Points on a hilly landscape, in no order, each with its height.
From any point a ball rolls to the lowest of the 2 points nearest to it. It stops when none of these is lower. Distance is the straight distance between rows; heights are no part of it.
ral (h 420): [  3 -18  13  17  33  41 -25  42 -66  21  34 -29 -27  -7  42 -39  18  33
 -17 -16 -19  16 -41 -14 -58  24  59 -26 -31 -14 -12 -31 -12 -23  29]
Sode (h 658): [ 24  19  -2 -20  -8  -7 -18 -22 -41  26  -9  -9   1  12 -50  -3  -4   1
   1   9  41 -33  13   0  -9  -5  54 -17  36  27  33 -21 -18  10  16]
Tanuv (h 151): [ 18 -50   7  11  83  21 -29  55   5 -23   6 -38  -5   2 100   3  29  46
 -13  26 -11  49 -28 -15 -26  48  47 -24   5 -11 -17 -11  27 -62   7]
laz (h 627): [  0 -23  -6 -22 -57  13 -13   5 -25 -15  -1  -1  27  -1   2 -22 -46  -2
  14  -5  28  13   2  -3 -11 -38 -21  15  -6  19  -7  14 -11  29   8]
boz (h 209): [ 33  21  -6 -33  40 -32 -30 -14  15   0 -20  -2 -22  -4  12 -13  33 -35
 -36  -4  15 -67  -4  39   7  47  45 -32  28  45  28 -34 -23 -34  34]
gitas (h 525): [-41   1 -14  64  36   2   4 -22  47   6  -3   2 -18  32  -5  56  12  27
  25  11 -18  39   2 -24 -20  23 -10  -6   4 -45  -6  27  41 -10 -39]
baf (h 566): [-49  14 -28  74   4  18 -25 -28  32  39   9   9 -10  30 -56  47   9  32
  31  16   3  44  19 -21 -49  -3  -8   7   3 -38   5  33  23  28 -30]
Pemi (h 337): [ 30 -47   4 -33  62   3 -13  43  15 -49 -18 -29   7   7 102  -6   4  -3
 -21  21 -16  12 -21  16  26  49  23 -13   3  17 -10  -7  12 -63  26]
vasa (h 454): [ -6  27  35 -18   3 -10  15  12 -23  -7  34  38 -11 -17  -5 -45  15 -34
   9  -7 -10 -52 -31  16  25 -22 -36  19 -13  21 -11 -19 -29   2  12]
Siviv (h 289): [-21   9  -8  10 -40 -30  48 -12  87 -30 -25  -6  11   1  14  53  -8  -2
  -4  -2 -41  33  47  13  41  -8 -58   9 -23 -47   3  34  43   5 -27]
Mimez (h 377): [-28  -9   5  29  18   2  10   4  27 -16  -2   4   1  19  33  21  -3  15
  24   4 -23  29 -19 -10   1  15 -24   3  -4 -25 -14  27  30  -9 -18]
bogi (h 494): [  7  57  23  -4  23 -49  20 -24  25  25  21  60 -18 -12 -53 -17  44 -41
 -16  -3  -2 -74   2  24  40  10   0   9   9  26  23 -23 -26  -3 -11]
dop (h 649): [  1 -14  -1 -31 -40  -8   4   2   4 -37  -4  -2  30  -2  17  -5 -41 -19
   9  -9   0  15   7  10  29 -22 -44  14  -7  13 -15  23   8  13  -1]
fulu (h 521): [  4  45  22  -9  -6 -35  15 -14   4  23  23  50  -3  -5 -66 -10  24 -25
  -2   2   8 -54   6  13  40 -19  -8  17  11  32  14 -15 -28  23 -14]
solek (h 517): [  0  -5  19 -21 -21  21  -9  19 -52   5  23   2  -9  -3   7 -48 -19 -10
   7  -8   9 -29 -35   2 -14 -25   1   5 -15  15   4 -22 -40   4  25]
pasuf (h 154): [ 35  19  -5 -42  13 -42 -17 -14   2 -10 -28   3  -7 -18   4 -23  16 -46
 -28 -12  22 -76  -2  44  34  29  31 -15  31  50  26 -28 -33 -20  38]
vose (h 502): [ 35  23  -3 -39  -8 -62  19 -45  29  -5 -22  22  28 -30 -46   4   5 -51
 -39 -19  33 -54  33  15  69   7  13   4  29  50  28 -17  -9   7   7]
lesu (h 293): [-36  49   8  51  20 -13   3 -18  27  41  40  48 -20  18 -76  18  34  11
  26   0  -8 -15   1 -16  -3 -10  -6   4   3 -17   3  -5  -1  24 -40]
gikin (h 466): [-42 -18  20  61  28  21   8  40 -28  16  33  -3 -21 -14  37 -21  18  30
   9 -12 -30  30 -51 -26 -55  14  -4   4 -22 -38 -47  -5  12  -6  -3]
Tek (h 274): [  8   1  -8  12  38 -34   9 -33  73  -9  -5   1  -6  31  10  55   1  -5
  -8  12  -5  -2  28 -11  25  51  15 -24   4 -13  20  -2  34 -44 -50]
rur (h 252): [-16  50  -1  32   1 -30   5 -26  39  27  21  48   0  14 -82  25  19   0
  14   2   1 -13  26  -5  16 -13  -8   4   7   0  12   5   3  24 -44]
niz (h 201): [ -7  41 -17  23 -17 -36  14 -32  64  12   6  32  17   6 -69  43   8  -6
   6  -2  -5   7  55  -2  34 -12 -24   3   6 -12  11  21  20  23 -49]
Kesi (h 442): [ 19  17  12 -16  37 -45  21 -19  46 -21   1  21   1   3  24  -1  10 -39
 -23   0 -16 -43  -2  27  46  45  -5  -8   1  14  12 -10   2 -38  -4]
Nit (h 194): [ 34  -3  -3 -51  13 -42  -4  -8  11 -37 -28  -4  15 -10  33 -16  -8 -52
 -35  -9   6 -52  -1  41  53  30   7  -3  19  45   8 -12 -14 -31  32]
gedo (h 574): [ 30   1   2 -54 -47  -8   8 -20 -35  -5 -12  14  25 -22 -50 -28 -10 -19
  -4  -8  52 -33  24   6  32 -48   0  17  16  48   9 -10 -26  42  17]
bolo (h 255): [ 42   4 -22 -37  45 -19 -47 -17   0   5 -34 -30 -25   7  18   1  26 -16
 -34   9  21 -51   5  24 -11  50  78 -50  38  38  36 -32 -18 -41  41]
kiz (h 596): [  32   27   -1   -7    0   85  -13   18 -110   70   23  -16  -55  -19
  -29  -27   -1    0   -5  -19   12   -9  -24  -10  -52   11   86  -31
  -19   -2   43  -41  -62    5   12]
lak (h 491): [-24  14 -42  35 -42  24  -9 -30  42  20 -28 -11  34   3 -53  44 -12  11
  14   6  12  54  91 -14 -20 -21 -26  34  11 -41 -15  53  32  40 -21]
fogaz (h 659): [ 19 -27   2 -42  -3 -11 -14  10 -21 -36 -10 -18  22   5  43 -25 -30 -22
  -5   2   3 -17 -19  17  25   5  -5   6   6  34  -6   0  -8 -21  31]
vave (h 526): [ 35  24   1 -43 -23 -50  20 -45   4  12 -23  30  26 -28 -75   1  19 -38
 -24 -16  44 -48  43   7  66 -20  14  15  30  56  24 -18 -14  31   5]
dovi (h 265): [-28  35  33  30  32 -20  34  13   9  -6  38  48 -19  -8  -1 -23  30 -17
  22 -14 -40 -23 -31   0  14   1 -44   7 -23 -19 -32 -10   6   1 -16]
giva (h 176): [ 40 -68 -28 -49  -5   4 -43  13 -26 -41 -43 -66  42  19  58   1 -56  16
 -20  18  28  22   0  -6   9  18  49 -15  21  36   4   6   7 -22  40]
Gadel (h 694): [-41  21   6  32 -12 -19  45  -1  45 -26   1  33 -12  -5   8  15  10  -3
  25  -3 -47  18  -4   6  31 -16 -79  17 -34 -46 -14  43  32  14 -23]
nozir (h 253): [-14  29 -13  15 -29 -38  36 -24  73 -14  -6  17  18   3 -22  43  -4 -12
   0  -7 -25  19  48   8  45  -9 -49   5 -12 -32   5  29  31  12 -35]
zovu (h 476): [-58  -4   2  73  22   4  39   1  27  -6  -2  11 -26   0  17  31  23  29
  27  12 -40  46 -25 -12 -20   6 -58  19 -23 -64 -33  45  45   5 -20]
zub (h 580): [  35   23   -2  -26  -31   73    0    9 -105   74   11  -14  -43  -18
  -52  -20  -16    0    1   -8   33  -23  -25   -6  -40  -14   68  -16
    0    3   45  -40  -71   22   -2]
liv (h 317): [-23  -4   0  20 -11 -19  41  -7  80 -34 -26 -10   0  14  29  59  -7  12
   2   5 -35  40  19   6  35  12 -42   3 -18 -43   4  34  48 -14 -28]
buzat (h 431): [-42 -44  -5  60  26  34  -4  20  -1   5  -4 -22  -7   3  51  20  -2  50
  15  18 -22  74 -44 -34 -52  17 -12  19  -8 -46 -21  34  32 -12  -8]
nof (h 386): [ 12  -9  18 -29  43  -6 -10  25 -15 -25   6  -5  -7  -3  61 -39  20 -23
 -16  -6 -21 -27 -35  29   7  29   0  -7  -8  24 -15 -25 -12 -37  42]
Kurum (h 682): [-22   5  12   1 -24 -19  42   7  42 -42  -9  13   4  -3  36  14 -13  -9
  16  -3 -43  19  -7  10  41 -13 -70  16 -28 -29 -14  40  31   3 -17]
res (h 721): [-47   9  -9  27 -48  24  13   0  15  -2  13  33  -2 -16 -15  -2  -7   0
  30   5 -14  28   8  -7 -12 -46 -85  40 -29 -35 -22  50   4  43 -17]
tobos (h 304): [  9  -4  -3  -6   8 -46  36 -29  86 -23 -13  -5  13  17  13  54 -12 -10
 -22   1 -16   1  35   3  53  39 -11 -21  -6 -21  24   4  34 -35 -42]
Dar (h 399): [-10   9 -15 -18 -71 -10  37 -11  55 -30 -26 -11  41 -24   4  22 -24 -18
   2 -18 -21  38  73   3  38 -39 -71  31 -10 -29 -21  38  31  26  -9]
pules (h 303): [ 19  18  -9 -18 -14 -55  34 -39  69 -19 -11   7  37  -3 -24  40 -12 -23
 -27 -12  -5  -4  49   6  61  13 -22 -10   4  -3  18   2  21  -6 -30]
kegod (h 464): [ -6  26 -12  -5 -55   3   5 -13   8  19   7  36  30 -11 -74   3   7  -1
  19  -7  25   5  50  -6  11 -56 -24  30   2  12  -5  20  -5  57 -27]
kota (h 170): [-37  19  26  71  59  -7  21  37  -6  19  55  13 -38 -13   5  -5  56  21
   0 -15 -40   1 -28  -8 -53  39   2 -23 -16 -37 -56 -24  24 -18 -22]
rad (h 227): [ 21  43  14 -31  11 -22  -6  -8 -18  20  -2  19 -27 -15 -27 -30  39 -40
 -16  -8  14 -77  -9  38  21  10  26  -5  25  39  26 -34 -40  -8  31]
veg (h 390): [ 14 -25  14  -5  60  25 -24  54 -56   1  30 -38 -31 -19  57 -35  54  32
 -43 -10 -21  16 -41  12 -44  48  55 -42 -32   7 -17 -39  -7 -39  46]
met (h 591): [-28  36  19   8 -30 -12  27   5  13   2  41  66  -8 -21 -47 -15  16 -16
  27  -3 -15 -24  -6   2  30 -52 -71  31 -24  -4 -16  15 -19  39 -27]
risol (h 535): [-15  14 -31  24 -36  12 -26 -29  19  26 -11   1  27  18 -71  32  -6  21
  16   5  36  34  62 -18 -29 -22  16   9  22  -8   6  22  17  45 -25]
vidu (h 608): [ 23 -28  -5 -43 -10 -25   7  -6  29 -48 -29 -27  41   8  40  24 -39 -19
 -19  -1  -6  12  18  16  56  19 -15  -3   9  18  -2   9  28 -18   3]
Nute (h 408): [-16 -23  19  35  59  -6  33  40  24 -26   1  -1 -13  -3  73   9  26  25
  13   7 -36  27 -33  -5 -10  34 -14  -5  -9 -36 -38   7  43 -36 -17]
luta (h 496): [-14   0 -23   7 -69  28 -10  -8   5  17  -8  15  33  -9 -50  -6 -19   5
  18  -2  31  28  55 -11 -27 -53 -30  36  -4  -5 -13  30  -4  63 -16]
mamuk (h 562): [ 34  10   0 -31 -52  61  11   6 -88  62   4  -3 -28 -17 -64 -25 -23   5
   3  -5  45 -26 -18  -8 -32 -47  40   1  -1  11  33 -36 -70  42  -8]
Piga (h 401): [  23   27    5  -35  -36  -26   24  -22  -18   42   -2   43    7  -19
 -106   -3   33   -8    1   -4   42  -44   33    7   34  -54   11   24
   20   46   17  -14  -32   53  -20]
patil (h 473): [-28   6 -36  29 -43  12   8 -27  62   3 -32 -23  29   7 -25  54 -13   7
   9   6 -12  61  82  -3  -4 -10 -37  25   3 -45 -16  53  45  23 -23]
Mibi (h 569): [-17  49   4  10 -33 -29  28  -8  31   6  28  61  10 -15 -64  10  19 -14
  16  -3 -15 -13  24   4  44 -43 -59  29 -13   0  -5  24  -4  37 -39]
Tuzi (h 360): [ 30 -33   4 -28  78  10 -39  38 -23 -16   0 -38 -26 -10  75 -22  57  19
 -45   4 -12   1 -33  22 -22  53  48 -45  -6  24  -4 -36 -12 -55  56]
Larar (h 550): [ 27  10  -5 -41 -31 -28   4 -36  -7  -7 -14  15  36 -14 -58   0  -4 -23
 -12 -12  42 -20  45   1  44 -25   9  11  22  42  13  -8  -4  34   4]
ruzan (h 541): [-49 -18  -8  85  52  15   5  -6  31  14   1 -11 -28  20  16  50  27  48
  21  17 -21  53 -15 -35 -47  32  -5   2   1 -55 -20  28  44 -19 -32]
Feto (h 241): [  7  -9 -10  25  57 -15 -18 -26  54   2  -3  -7 -16  43  15  56  13  13
   0  17  -1   5  20 -25  -9  53  41 -31  15 -10  12  -9  34 -44 -42]
sili (h 571): [ 21   2 -14 -29 -22 -22 -12 -29   1 -13 -17  -6  37   9 -33   8 -22 -11
  -5  -6  32  -1  38  -1  24  -8  14  -4  25  32   9  -4  12  20   6]
gigav (h 565): [ 28 -23  -4 -33   7  28 -38  19 -69  12  -6 -40 -10   3  34 -40 -20  13
 -13   2   7 -15 -28   2 -34  10  55 -24   2  14  22 -27 -38 -25  49]
ber (h 440): [-49 -14  18  50  10  18  14  26 -16   3  26  10 -16 -10  30 -18   3  19
  23 -10 -30  28 -53 -24 -39  -4 -42  15 -26 -38 -41  10  12   8  -4]
deto (h 575): [ 25  14 -26 -14 -14 -23 -13 -61  19  16 -26   0  35  12 -84  35   2  -2
  -7  -3  51   7  71 -20  19  -9  50 -13  39  29  26 -14  24  32 -12]
vul (h 348): [-14   1   5  18  15 -21  24  -9  52 -27  -9   8   3  20  24  34  -5   0
   7   0 -30  17   2   2  29  21 -28  -7  -8 -20  -2  20  35 -16 -30]
Zedeb (h 581): [ 34  -3  -5 -32 -45  42 -11   2 -80  33  -7 -17  -4  -7 -42 -24 -38  10
   5  -2  51 -15  -7  -8 -36 -39  39  -9   5  12  34 -27 -50  31   9]
musu (h 190): [ 14  -5 -10   1  17   9 -44  -7 -30  26   1 -35  -6  33  -4   5 -13  28
   0  13  17  -1  -6 -15 -44  14  73 -33  24  10  27 -15  -6 -18  14]
fiz (h 619): [ 13 -35   2 -40 -25 -18  23   7  49 -56 -38 -37  41   3  57  39 -46  -8
 -11  -1 -22  35  23  17  53  14 -32  -2  -1  -1  -2  18  39 -22  -4]
Gofuf (h 425): [ -7 -10 -17 -14 -54   0  13 -10  48 -30 -34 -27  43  -4  12  34 -33  -4
   3 -12 -12  53  58   5  25 -16 -48  16   4 -21 -17  37  37  17  -9]
Godi (h 54): [ 25 -52 -13 -12  41  20 -56  22 -16 -11 -13 -58   9  30  69   0 -16  42
 -12  28   5  28 -18 -16 -25  34  77 -25  20  12  14  -3   6 -45  21]
vazen (h 371): [ 15  18 -11 -31 -56 -28  37 -25  60 -26 -21   2  52 -22 -18  22 -16 -25
 -10 -26 -14  27  78   5  58 -35 -55  19  -1 -13 -10  17  22  26 -13]
sisin (h 307): [ 30 -52   0 -52  40  -1 -20  42  -6 -55 -25 -35  16   3  98 -23 -14 -13
 -25  16 -13  -4 -32  26  34  36  10  -2   4  32  -9  -2  -4 -57  45]
Tupig (h 138): [-11  -1  16  31  56   8 -13  13 -15  16  31  -7 -20  15  21  -9  28  25
   3  -2 -21   6 -25 -12 -43  31  40 -23  -2 -14 -17 -26   9 -24   3]
Sifav (h 599): [ 19  -4  13 -48 -52  13  14   2 -51   2  11  14   2 -23 -34 -47 -19 -17
   2  -2  46 -45  -6  10  12 -60 -14  19   0  42   5 -14 -53  31  15]
Salus (h 137): [ 15  -6  -3   0  46   6 -36  -3 -14  13   5 -28 -13  30  20  -1   9  18
  -4  12  -1  -9  -9  -7 -29  32  66 -32  16  13  15 -23  -1 -37  19]
Nubo (h 414): [ 21  -1  12 -23  52 -25  -2   3  19 -23   1   8  -6   2  48 -18  20 -32
 -23   2 -18 -35 -20  29  23  45   7 -13   3  22  -4 -18  -3 -42  26]
nosi (h 607): [ 36   1 -18 -27   9 -32 -24 -43  -2   1 -29 -21  16  14 -24  17 -12 -11
 -21   8  38 -31  32   3  15  25  62 -24  45  38  27 -21   6 -13  16]
Beg (h 260): [ 34 -26  -4 -55  30 -18 -22  22  -3 -48 -31 -22   6  -7  73 -32  -2 -39
 -32   0  -7 -37 -20  45  36  37  11  -6  12  46  -1 -12 -21 -46  55]
Zota (h 332): [ 44 -34  -9 -46  64   3 -47  30  -9 -29 -26 -40 -17   2  76 -21  33  -3
 -41  10  -5 -18 -25  29  -5  50  55 -38  10  35  12 -24 -20 -55  62]
vur (h 106): [ 31 -68 -14 -35  19  17 -45  36 -20 -32 -25 -61  28  23  82  -6 -40  26
 -10  27   7  30 -24  -8  -2  24  49  -9  14  23   4   8   2 -43  32]
pib (h 468): [ 14  43  18 -10  34 -56  27 -25  46  -1  17  46  -8  -9 -13 -13  31 -49
 -21  -7 -10 -60  -2  27  49  35 -12  -1   2  18  16 -14 -14 -26 -11]
Bim (h 75): [  5  -1  12  -1  47  10 -23  13 -27  12  19 -16 -20  14  28 -22  26   8
  -5  -1 -12 -13 -26   3 -32  29  44 -26  -2   8  -2 -32  -8 -29  31]
Fot (h 666): [  4  -5   8 -36 -37 -27  34   3  31 -54 -12   1  26  -9  35   7 -34 -28
  -2 -12 -28   8   6  22  63 -13 -66  14 -18   2 -13  25  21   0  -8]
narez (h 676): [ 25 -31   4 -60 -11 -26   4   8  -2 -63 -23 -18  29 -10  59 -21 -39 -38
 -21  -7  -5 -21 -11  31  62  13 -28  12   3  38 -14   4  -6 -25  32]
Kop (h 197): [ 15  -4 -13   7  43 -13 -36 -27  19   8  -2 -18  -6  43   1  34   0  12
  -6  19  13 -10  15 -14 -15  41  63 -32  30  14  16 -17  19 -36 -11]
loz (h 485): [-13  13  34 -18 -28  18  13  16 -39   9  41  30 -16 -17 -23 -48  -1 -17
  13  -8   8 -44 -31   4   1 -44 -26  19 -18  15  -9 -20 -44  22   9]
Rino (h 472): [ 29  17  -3 -27  10 -56  12 -37  42 -15  -8  10  19  -5 -13  14  -8 -44
 -35  -6  13 -42  21  20  57  33   8  -6  21  29  22 -13   2 -17  -7]
tiz (h 316): [ 37  40   0 -48 -13  -8  -1 -17 -51  47 -25  -2 -25 -22 -63 -15  28 -21
  -6  -6  48 -71   5  23  11  -7  59 -13  50  41  40 -38 -52  14  23]
turik (h 508): [-38  20 -27  63   9  -4  -5 -39  62  15  -6   7  -9  34 -40  69  11  23
  21  14 -10  34  38 -13 -11  15 -19  -5   4 -44   5  34  39   5 -47]
sebip (h 216): [-22  26  31  38  59 -17  25  20   4   5  40  29 -26  -2   7 -15  46  -4
   6 -14 -36 -18 -26   3 -16  28  -9 -13 -15 -20 -37 -29  14 -17 -10]
suru (h 588): [ 30 -12 -14 -39 -16 -32  -2 -33  21 -29 -26 -19  48   3  -4  22 -29 -22
 -22  -9  22   1  40   5  48   8   3  -7  24  30   8  -5  21   1   5]
sabu (h 689): [-30   8   1  31  -4   8 -18  -2  -5  24  18   4   1  26 -20   8  -7  19
  23   4   2  12 -12 -18 -30  -8   6   0   3 -11   0   4   2  15 -12]
fugav (h 469): [-48   7  24  44  -2  23   8  21 -22  15  39  24 -22  -9  -4 -24   6  11
  26 -17 -17   4 -44 -23 -33 -20 -34  16 -28 -30 -28  -4  -9  24  -7]
relu (h 542): [ 13   9  11  -8 -59  68  13  17 -75  46  24  12 -34 -13 -53 -30 -21   5
   3  -8  34 -23 -31 -10 -32 -65  18   8 -24   4  21 -33 -68  43 -11]
fonem (h 718): [-35  21 -12  29 -33   1   8 -10  38  -1   0  19  10   3 -25  26  -5   2
  23   2 -18  30  24   0   5 -22 -58  23 -11 -30 -12  46  21  30 -25]
buvep (h 611): [ 14  37  15  -8  17  61  -3  21 -91  55  32  -9 -54 -22 -21 -36  35  -4
 -12 -27   0 -27 -26   7 -41  21  63 -35 -26   2  29 -44 -49  -1  36]
keto (h 492): [-36  12 -32  50 -19   0  11 -33  76   6 -21 -10   1  20 -27  74   2  15
  11  16 -21  53  60  -1  -5   2 -39  12  -3 -55   0  51  47   8 -38]
duli (h 519): [-59  -5 -16  73 -19  37   3 -11   9  25   9  16 -12   0 -26  15   0  21
  30  26 -21  59   1 -19 -54 -22 -68  43 -35 -63 -18  51  18  40 -12]
mudek (h 405): [-32 -26   1  43  26  17  -5  16   5  -2   4 -13  -2  18  41  14  -4  30
  19   8 -21  48 -34 -23 -33  15  -3   3  -1 -28 -20  21  27 -14  -9]
neraf (h 557): [ 10  18 -21   6 -15 -10 -24 -40   3  28 -10  -4  22  26 -80  31  -4  18
   9   6  47  10  52 -18 -15 -11  47 -16  36  17  25  -6  15  32 -18]
fut (h 365): [-38 -19  22  12 -25  22  22  26 -11 -26  24  21 -12 -21  40 -39 -19  -8
  28 -10 -24  13 -49 -10  -8 -38 -77  24 -37 -20 -38  19  -1  14   0]
ziro (h 640): [ 18  23  10 -32  -1  10 -14   1 -58  33   7  -7 -20  -2 -27 -28   9  -9
  -1  -1  23 -51 -13  13 -14  -1  46 -14  16  25  29 -32 -47  -2  30]
Zogeb (h 404): [-48 -27   8  38 -21  31  16  20 -10  -8  17  17 -14 -17  31 -22 -15  10
  27  -2 -22  39 -48 -22 -34 -29 -74  32 -38 -39 -34  34   6  24  -3]
kora (h 349): [ 16 -46  12 -39  32   8 -14  48 -27 -42  -2 -24   4  -6  88 -49  -7  -5
 -10   3 -19  -1 -48  17   6  21  -1   2 -15  20 -25  -9 -12 -42  47]
vug (h 590): [ 38  11 -22 -25  -4 -29 -17 -56  -1  16 -36 -11  24   6 -62  25  -2 -10
 -16   2  58 -20  51 -11  18   7  65 -23  47  39  34 -25  13  15   9]
Butu (h 450): [  2 -14  13  20  -5  59 -20  34 -81  33  26 -20 -31  -5  24 -43 -13  22
  -5 -21  -8   7 -42 -24 -58  -5  47 -13 -34 -15   7 -31 -31  -7  21]
pidem (h 705): [-55  15   6  41 -17   2  39   7  24 -14  13  34 -19 -14   4   3  10   4
  32   1 -38  25 -18  -5   3 -25 -94  28 -36 -48 -28  49  23  30 -16]
nofel (h 501): [-54  13  14  45 -29  33   9  12 -13  29  45  45 -21 -16 -38 -19   9   8
  29  -6  -5   0 -31 -21 -29 -51 -56  32 -36 -30 -19   5 -21  50 -15]
livi (h 195): [  1 -32   7  26  65  23 -22  35  -5  -1  17 -31 -11  14  67  -4  27  41
  -6  11 -18  32 -31 -19 -41  39  48 -22   1 -14 -22 -11  22 -42   3]
ludig (h 376): [ -3  13   5  -2   1 -27  11 -14  31 -21   3  10  14  14   5  19 -15 -14
   4  -1 -14   1   7   6  34  10 -22  -2   0   0   1  12  18  -4 -19]
Gerez (h 624): [ 13  29  15 -22  26  27 -14  15 -63  31  18 -10 -43 -14  -5 -37  40 -12
 -13 -18   1 -42 -26  20 -27  20  50 -32  -6  16  21 -44 -44 -14  48]
dasef (h 355): [ 48 -52 -26 -20 -54  54 -41  16 -85   6 -30 -39   8  -3  16 -30 -77  26
 -10  -2  36  25 -19 -19 -57 -42  41 -10  -2  11  30 -21 -35  10  21]
gop (h 444): [ 11 -29   8   1 -37  63 -18  31 -79  11  15 -12 -22  -9  22 -46 -48  10
  -1 -14  10   1 -48 -15 -47 -40  19   0 -29  -1  12 -27 -46   5  22]
pokal (h 543): [-53  -2 -32  75 -19  38 -16 -21  16  35  -2   3  -1  16 -45  31  -3  27
  26  27  -9  62  27 -17 -61 -13 -41  37 -16 -56  -7  59  22  35 -21]
paror (h 247): [  9 -21 -24   6 -11  16 -47 -14 -28  21 -16 -41  19  37  -9  17 -35  38
   8  14  31  26   6 -24 -48   0  65 -27  26   6  26   1   6   5   2]
kan (h 299): [ 43 -27 -16 -35  52  -7 -49   5   0 -18 -30 -43  -5  20  54   0   7  -2
 -33  19  10 -24  -4  15  -3  46  68 -36  27  36  17 -17  -8 -52  43]
muba (h 704): [-38   4 -13  35 -28  15 -17  -7   9  13   3  11  11  16 -24  13 -13  15
  25   6   0  35   5 -14 -31 -20 -30  17  -5 -21  -7  35   9  34 -16]
fufa (h 362): [ 25  39  10 -33 -22 -22  17 -20 -36  48  -6  28 -13 -15 -93 -10  32 -14
  -3   2  42 -65  12  13  25 -28  35   7  34  43  28 -28 -44  32  -3]
dofo (h 402): [ 18 -45 -10  -1 -59  51 -30  19 -60   4  -5 -20   6   1  17 -34 -63  19
  -1  -4  27  22 -25 -18 -55 -50   8   3 -16   6  14  -8 -31  21  13]
tola (h 94): [ 29 -56  -1  -8  69  35 -53  50 -21 -15  -1 -58  -4   7  94 -19  20  50
 -27  24 -11  40 -32 -12 -31  41  74 -27   3  -1  -4 -18   2 -59  31]
ruser (h 437): [ 12  26  -1 -20 -46 -18  16 -21  11  22   6  46  25 -17 -94   2  21  -7
   7  -7  27 -17  51  -3  37 -57 -16  30   5  33  -2   6 -15  59 -28]
lil (h 642): [ 20 -15  10 -53 -18  -8  -8   9 -40 -30  -4  -3   7  -9  27 -44 -22 -32
  -8  -5  19 -45 -19  25  25 -10  -9   9   3  43  -4 -10 -34 -11  43]
Gifo (h 545): [  5  41   8 -10 -20 -41  21 -21  21   3  16  46  17  -6 -58   7   9 -26
  -2  -3   3 -29  21  10  49 -20 -29  17   4  22   6   5  -6  22 -27]
tak (h 313): [-33  15  26  13  -2  -5  32  17   4 -17  29  40 -11 -13  14 -23   3 -13
  30 -10 -32  -8 -35   0  18 -23 -69  18 -28 -18 -31  13   0  13 -10]
Mipa (h 512): [-20   5 -34  27 -58  30 -18 -19  15  22 -18  -1  32   2 -51  19 -17  14
  17   5  24  47  68 -18 -36 -34 -20  34   5 -20 -11  40  15  52 -18]
zem (h 302): [ 34 -35 -23 -14 -31  30 -46  -1 -65  17 -23 -43  20  19   2 -11 -52  35
   2   5  35  20  -6 -22 -50 -15  62 -22  14  11  28  -8 -16   9  19]
muvor (h 540): [  6 -19  14 -19   3  19 -22  22 -50   0  14 -16  -5   7  35 -46 -16  -1
   1  -5  -2 -14 -39  -1 -20  -5  16  -2 -11  15  -1 -20 -29 -16  34]
Savo (h 674): [ -5  18  -4  10  -6   1 -22 -13 -21  26  13   0   2  25 -44   6  -5  13
  14   8  19 -11   3 -10 -22  -8  33  -9  18   9  18  -9  -8  17  -4]
Lafek (h 335): [ 22  29  -8 -24 -32 -52  35 -35  61 -14  -6  20  44 -18 -45  29  -6 -28
 -19 -19  -5   2  62   3  67 -17 -36   8  -1   5   9   7  15  20 -24]
Bazov (h 602): [ 17 -10  -4 -21 -44  18 -16  -3 -49  13  -5  -8  17   6 -30 -22 -32   7
   9  -2  44  -7   5  -9 -25 -38  18   3   9  19  17 -11 -24  30   8]
mafe (h 364): [ 22 -40   6  -7  72   0   0  34  38 -39 -13 -20   1  12  93  18  10   9
  -8  26 -19  23 -14  -1  15  54  23 -19   5  -2  -5  -6  37 -66  -3]
bafe (h 452): [-52  15  18  69  37 -12  44  17  19  -3  21  29 -32  -8  10   7  32  13
  27  -8 -44  14 -33 -11 -14  10 -53   6 -19 -56 -43  15  32   4 -29]
kesu (h 277): [ 32  45  -1 -51  -3 -19 -10  -7 -31  28 -28   5 -32 -31 -36 -25  40 -36
 -16 -17  34 -87  -3  42  18   5  50 -20  49  49  41 -41 -55  -3  33]
lilen (h 515): [ -5   6  29 -13 -43  58  19  25 -63  28  40  22 -35 -18 -28 -53 -14 -11
   6 -10  19 -40 -43  -5 -17 -59  -7  12 -33   9   2 -31 -62  30   7]
Muris (h 456): [-44 -50   7  69  25  37  -1  41 -25  11  10 -21 -13 -16  65  -2   3  55
   1   6 -26  66 -61 -33 -63  17  -3  19 -19 -48 -35  16  24 -14  -4]
rup (h 497): [-65  -6  -7  79   8  25  19  -9  18  15   5  10 -21   5  -7  26  14  30
  30  19 -32  58 -16 -19 -42  -1 -64  29 -27 -66 -24  52  33  22 -16]
sugol (h 453): [-19 -12 -25  12 -44   0  20 -20  79 -19 -48 -41  31   8   8  67 -23  12
  -3   4 -21  64  78   1  10   1 -37  12   8 -49  -4  40  53   1 -21]
leso (h 555): [-38 -29   2  81  63  19  -3  20   9  17  15 -20 -26   5  39  30  31  56
   8  13 -19  54 -28 -38 -59  38  23 -10   6 -50 -34   8  36 -30 -27]
vov (h 621): [ 30 -20   5 -59 -43   8   1   7 -61 -20  -9  -7   2 -27  -3 -53 -33 -29
  -9  -7  43 -50 -10  18  13 -41  -4   8   5  46   4 -17 -52  10  41]
zomil (h 610): [-17  21  18 -16 -42  -9  25   3   8 -20  31  47   6 -21 -20 -22  -8 -24
  19  -5  -8 -19  -4   4  37 -54 -73  28 -23  10 -19  17 -15  29 -18]
poso (h 415): [ -2  15  21 -13  15 -21   5  -1   1 -15  14  21   2   7   9 -21  -1 -25
   5  -1 -13 -28 -17  13  26   2 -22  10   0  17  -8  -7  -6  -8   3]
mafo (h 429): [-38  -6  26  52  45 -12  51  40  18 -25   9  13 -27 -14  53   2  26  20
  19  -2 -47  20 -43  -5 -13  21 -42   4 -21 -51 -51  14  44 -20 -21]
norov (h 388): [ 11 -32  23   8  75  -7  31  53  27 -41  -2  -3 -14  -5  94   2  31  13
  -5  14 -33  22 -29   9   5  47  -3 -15 -10 -20 -32  -7  38 -56  -7]

Call two points neighbours if one is among the 2 nearest of the other. Go from one point of each pair to the other, from neighbour to neighbour, staying as low as possible. Name the highest point that can't be avoided.
kota / niz => gikin
ber / pules => leso
pules / sisin => Butu
Bim / pules => tobos
Godi / Bim => livi

For each start below, name the point where the ball stops.
gop => Bim
Fot => vul
tobos => Bim
Zogeb => kota
fonem => vul
muvor => vul
sugol => pules
kiz => vul
ral => pasuf
luta => pasuf
